Each scene shows the same named points in several views. A view is turned or mirrored, and shifted as a whole, has a little noise and may leave points out.

Scene 1
View 1
situm: [ -8   7 -22  -4  -5   9  -4  -6 -14   3   5  10   6 -15   0 -22 -12   3
 -14   1 -16  -4 -11  13]
Vepep: [  0  -1  -3  12  -5  -7  13 -12  12  -6 -15 -12  -3  -8  16  -1  18  -3
 -20   6 -18  -7  11   5]
Lan: [ -7   1 -13   6  -6   4   8 -14  -3  -4  -3   4   4  -8   8 -13   4  -1
 -20   8 -14  -5   1   8]
Pali: [  8 -20  -3  12  -8 -17   1  -6   1  -2  -6 -23  -7  -7  -4  -7  23 -13
  -2  19  10   4  12   1]
vele: [ -2 -13 -15   5  -8  -3  -2  -8 -15   0   5  -4   2  -8  -8 -20   6 -10
  -7  17   8   4   0   7]
lem: [-13   7 -16  -5   2  14   2 -20 -15   5  10  20   4 -12   7 -10 -11  16
  -4  -2 -20 -12  -2   4]
niso: [ -3   2  -2  -1   6   1   3 -20   1   6   2   2  -8 -13  13   9   4  22
  13  -6 -22 -16  12  -6]
Kotim: [ -5   8 -11   3  -1   5   7 -13   3  -3  -7   3   1 -11  14  -5   2   8
 -16  -2 -27 -11   3   7]
sikek: [  1  -1  -8   0   1  -2  -3 -10  -2   3   0  -4  -5 -14   4  -4   3   8
   5   0 -13  -8   5   1]
Dov: [  2   0 -16   5  -8  -4  -1   0   0  -4  -9  -8   2 -13   2 -17   4  -9
 -21   7 -12   0  -4  12]
zov: [ -2   7  -9   4  -2   0   8 -10   8  -4 -12  -3   0 -12  15  -4   5   5
 -18  -2 -26 -11   3   7]
Molid: [ -1 -16 -11  15 -12  -7   9 -11  -7  -7  -3 -10   3  -3  -3 -17  20 -19
 -21  25  10   6   7   7]
Dadu: [ -3  -2 -15  -3  -2   3  -6  -9 -12   4   6   3  -1 -14  -2 -13  -4   6
   2   2  -8  -5  -1   5]
numor: [-13   2 -14   3  -3  11  10 -23 -12   1   6  15   6  -6   8 -11  -1   7
 -12   7 -13  -9   3   5]
mazo: [-11   9 -23  -3  -5  12  -2  -8 -13   1   4  14   9 -13   2 -23 -14   3
 -20   0 -19  -5 -12  15]
zase: [ -6   2  -9   4  -2   5   9 -17  -1  -1  -2   5   2  -9  11  -5   5   6
 -13   3 -18 -10   6   4]
zap: [ -3  15 -19  -3  -3   6  -2  -2   3  -2  -8   3   4 -17  11 -14  -9   6
 -23  -8 -33  -9 -10  16]
Fovar: [ -2   3 -16   8  -9  -1   5  -2   3  -7 -12  -5   5 -11   7 -18   5 -10
 -31   6 -18  -1  -5  16]
View 2
niso: [-22  14  14   5 -18  -5 -16   4  -5  -1   8   6 -15 -17   6 -12  -4  -5
   6  -9  -8  20  -8  19]
Lan: [ -4  -4  11 -10  -2  -6  -4 -10   6   3   5  -5  -4  -1 -10   3   2   3
  -5  -8 -11  -5  -2   7]
zov: [ -4  -6  19  -5  -9  -4 -13  -9   6  -2   8  -6   0   1   0  -9  10   4
   1 -13  -8   6  -5  15]
sikek: [-13   3  13   2  -3  -4  -7   1  -8  -1   6   1  -8  -4   3  -6  -7  -5
   0  -9  -8  15  -4   2]
lem: [-11  10   7 -10 -20  -5  -8  -1  -6   4  -5   9   6 -20  -9   1 -10  -6
  -2  -4 -22  -1   9  16]
Kotim: [ -5  -2  17  -6 -12  -5 -13  -7   5   0   5  -3   2  -5  -2  -7   7   3
   1 -12 -11   4  -2  18]
situm: [  2  -5   8 -14  -9  -4  -2  -6  -7   2  -8   3  19  -5 -10   4 -10  -2
  -7  -5 -22  -6  15   4]
zap: [  6 -12  18 -10 -14  -2 -13  -8  -1  -4  -2  -3  22  -1   0  -9   6   2
   0 -13 -17   4   9  14]
Molid: [ -7 -10   7  -8  23  -6  11 -13   7   4  15 -13 -23  13 -15  12  -3   4
 -13  -6  -1 -10 -11 -15]
Dov: [  2 -15  14  -7   8  -3  -1  -9   0  -1   6  -9   3  11  -3  -1   1   3
  -6 -11  -8   1   0  -5]
mazo: [  3  -6   8 -14 -11  -4  -2  -7  -5   2  -8   2  19  -5 -10   4  -7  -2
  -7  -6 -23  -7  14   5]
zase: [ -9   2  13  -7  -8  -5  -8  -7   5   2   6  -2  -7  -6  -6  -3   3   1
  -2  -9 -11   1  -4  14]
Dadu: [-10   1   7  -2  -3  -4  -2   0 -11   0  -1   5  -1  -6  -2   1 -14  -6
  -4  -5 -14   7   4  -2]
numor: [-11   7   7 -11 -11  -6  -3  -7   3   6   2   3  -6 -13 -15   5  -4  -1
  -5  -4 -16  -7   2  12]
Fovar: [  5 -17  16 -12   4  -3  -4 -14   7  -1   6 -11   6  12  -6  -1   9   6
  -6 -12  -8  -4   0   2]
View 3
Dov: [ 15  16   6 -10 -14 -13   8   8   3  10   1   2  19   1  -8 -10  -5   9
   3  -9  17 -17   4  -8]
Pali: [ 14  11   7  -1   1 -19  32   2   4 -10  25   7  10 -13 -16 -11  -1   8
   9 -20  23 -19   6  -6]
sikek: [  8   3   2   3 -11   6   8  -6   0  19  15   4   3  -4  -5  -8 -10   1
  -2  -4  10 -12   5   1]
Dadu: [  4   2   1   6  -6   5   2  -5  -4  13  10   5  11   0  -2 -10  -4   7
  -4   2   2  -6  -1  -2]
Kotim: [ 16   4   2  -2 -16   4  -1  -3  -2  25  -4  -7  13   5  -8   2  -7  -8
   4   2  19 -19   9   5]
zov: [ 17   8   4  -7 -18   0   2   1   1  24  -2  -6  11   3 -10   1  -9  -8
   5  -4  22 -23  10   4]
vele: [  8   8   3   6   5 -13  14   1  -2  -6  13   6  20  -2  -8 -14   5  16
   1  -5   8  -7  -3  -9]
situm: [  7   6  -1   3  -8   1 -10   1  -6  16  -8  -2  23  10   0 -10  -1   9
  -5  10   1  -5  -4  -5]
Lan: [ 15   5   2   1  -5  -6   3  -1  -3  10  -2  -6  21   6 -11  -2   2   0
   5   0  17 -16   5   0]
Vepep: [ 21   9   5  -8 -14  -9  15   2   4  14   5  -6  11  -2 -17   2  -7  -9
  12 -12  32 -28  13   3]
zase: [ 14   1   1   3  -8   1   3  -6  -3  17   1  -6  13   3 -10   1  -3  -7
   4   1  18 -18   8   5]
niso: [ 10  -8   0   8 -13  19   4 -16  -3  30  15  -1  -6  -5  -6   2 -14 -16
   0   1  13 -16  12  13]
Molid: [ 16  11   5   2   8 -25  24   3   1 -15  11  -1  25  -2 -17  -9   9  10
  11 -11  23 -17   3  -7]
Fovar: [ 17  16   4 -11 -14 -14   2  10   1  12  -9  -5  26   8 -10  -6  -1   5
   6  -4  21 -20   4  -7]
lem: [  7  -6  -3  13  -4  14 -10 -12  -9  23  -1  -5  13   9  -1   0  -2  -4
  -5  15   1  -5   1   6]
View 4
vele: [  2   9  -2  19  -5 -13  -9  -9  -6  -3   4   0   6   0  -5  -4  10  15
   8  19   1   3   4 -10]
Dadu: [  9  -3  -2   2  -3 -10  -3 -14   4   2   2  -6  -2  11  -2  -7   3   6
  -7   9  -4  -4  -5  -4]
situm: [  7  -9  -5   5   0  -6  -2  -9   9  -1   4   3 -13  15 -19 -10 -10  11
  -2   8  -6   1  -5   3]
mazo: [  7 -10  -5   3   1  -5  -2  -6  10   0   3   5 -17  15 -25 -13 -14  10
  -1   7  -6   4  -8   6]
lem: [ 14  -5  -1  -9  -2 -11   0  -7  11   6   1  -3 -16  16 -15 -17  -5  -4
 -18  -1   1   0 -17   2]
Vepep: [  0  -7  -7 -17  -5 -12 -16   3  -7  17  -5 -21  30  -9 -10 -11  -7  15
  -1   9  -4  22   1  -5]
niso: [ 14  -7   0 -27  -6 -12  -4 -12   3  16  -4 -25  13   8   9 -11   4  -6
 -27  -2  -2   0 -14  -6]
Pali: [ -3  11  -3   9  -9 -16 -17  -6 -15   6  -1 -15  32 -13   6  -2  16  18
   9  21   1  12   9 -17]
zase: [  7  -5  -3 -13  -4 -12  -9   0   2  12  -3 -12   7   2 -14 -15  -5   4
 -10   4   0  12  -8  -3]
Molid: [ -3  14  -3  17  -8 -19 -17   2 -13   2   1  -4  19 -13 -12  -8   9  19
  14  21   4  19   8 -14]
zov: [  3 -14  -6 -19  -2  -9 -10  -1   2  14  -3 -16  16   1 -13 -12 -12  11
  -6   6  -8  15  -4   1]
Kotim: [  6 -12  -5 -19  -3  -9  -8  -1   5  14  -3 -13   9   5 -15 -15 -12   7
 -10   3  -5  13  -7   2]
numor: [ 10   3  -1  -4  -5 -16  -7   1   4   8   0  -4  -7   6 -19 -18  -2   0
 -11   3   5  11 -12  -4]
Lan: [  3  -2  -4  -4  -4 -13 -10   1   0   9  -1  -7   5   0 -19 -14  -6  11
  -1   9  -1  14  -4  -3]
zap: [  3 -24 -10 -16   1  -3  -5  -3   9  11  -1  -8   1  12 -23 -12 -23  14
  -3   4 -13  10  -5  10]
View 5
lem: [-16  13   0  -5  -8   2   7   1  21  13  24  -3  12   2   1   3 -11   7
  -7 -11  14 -22   2 -14]
Lan: [-4 15 -1 -1  3 -3  6 -1 -1 12 11 -4 14 13  4 -4  3 -2  0  0 12  0  6 -4]
Pali: [ 13   4   5   4   9 -25   9  -1 -17  26   4  -8   8  22 -12 -27  11   0
  16   2  -9  14  -7   5]
sikek: [-14   4   3   8   0 -13  13  -4   7  22  20  -2   9   4  -4 -17   1   2
   5 -11   0  -9  -1  -5]
zov: [-19  13   0  13  10  -2  12  -6   0  15  16   6  13   5  10  -9   9  -6
   0  -2  13   1  11   0]
vele: [ 11   3  -3 -12  -5 -14   3  -1  -3  12   8 -20  10  17 -10 -17   0   0
  10  -2  -4   5  -3  -8]
zap: [-25   8  -9   4   0   6   9  -9  11   2  20  -4  16  -3  16  -6   5 -12
  -2  -7  16  -1  19 -11]
Fovar: [ -5  11  -8   0   6  -1   6  -7  -6   4   8  -9  16  11  12  -9  12 -12
   3   3  13  13  15  -4]
Dov: [ -4   4  -7   0   3  -6   6  -7  -5   8  10 -12  13   9   5 -16   9 -10
   7  -1   4  11  11  -6]
mazo: [-10   9 -10 -12 -10   6   3  -4  14  -2  17 -15  16   3   8  -1  -5  -5
  -4  -7  14  -7  12 -17]
niso: [-25  11  12  18   4 -12  18  -1  13  32  27  14   6   1  -4 -11  -3   8
  -2 -13   5 -21  -5  -1]
Vepep: [ -9  15   4  17  17  -9  13  -3 -11  22   9   8  11  13   7 -12  15  -5
   5   4  10   8   7   7]
numor: [ -4  19   1  -6  -1   0   6   2   9  15  15  -3  12  13  -1   3  -6   7
  -5  -3  15 -13   1  -8]
zase: [-11  16   3   5   5  -4  10  -1   3  17  15   2  11   9   3  -3   2   2
  -2  -2  13  -7   4  -2]
situm: [ -9   6  -9 -11 -10   2   3  -4  14   2  18 -16  14   3   5  -6  -5  -4
  -1  -8  10  -6   9 -16]
Kotim: [-18  15   0  10   6   0  12  -4   5  15  18   4  13   4   9  -4   5  -2
  -2  -4  15  -6   9  -3]
Dadu: [ -8   3  -2  -4  -8 -10   8  -3  12  14  20 -11  10   4  -5 -13  -5   1
   3 -11   1  -9  -1 -12]

Which points are out of place in each view (at most two, in the order of its rows)? Write - if all are in place.
view 1 | Pali
view 2 | situm
view 3 | Dov, niso
view 4 | zap
view 5 | -
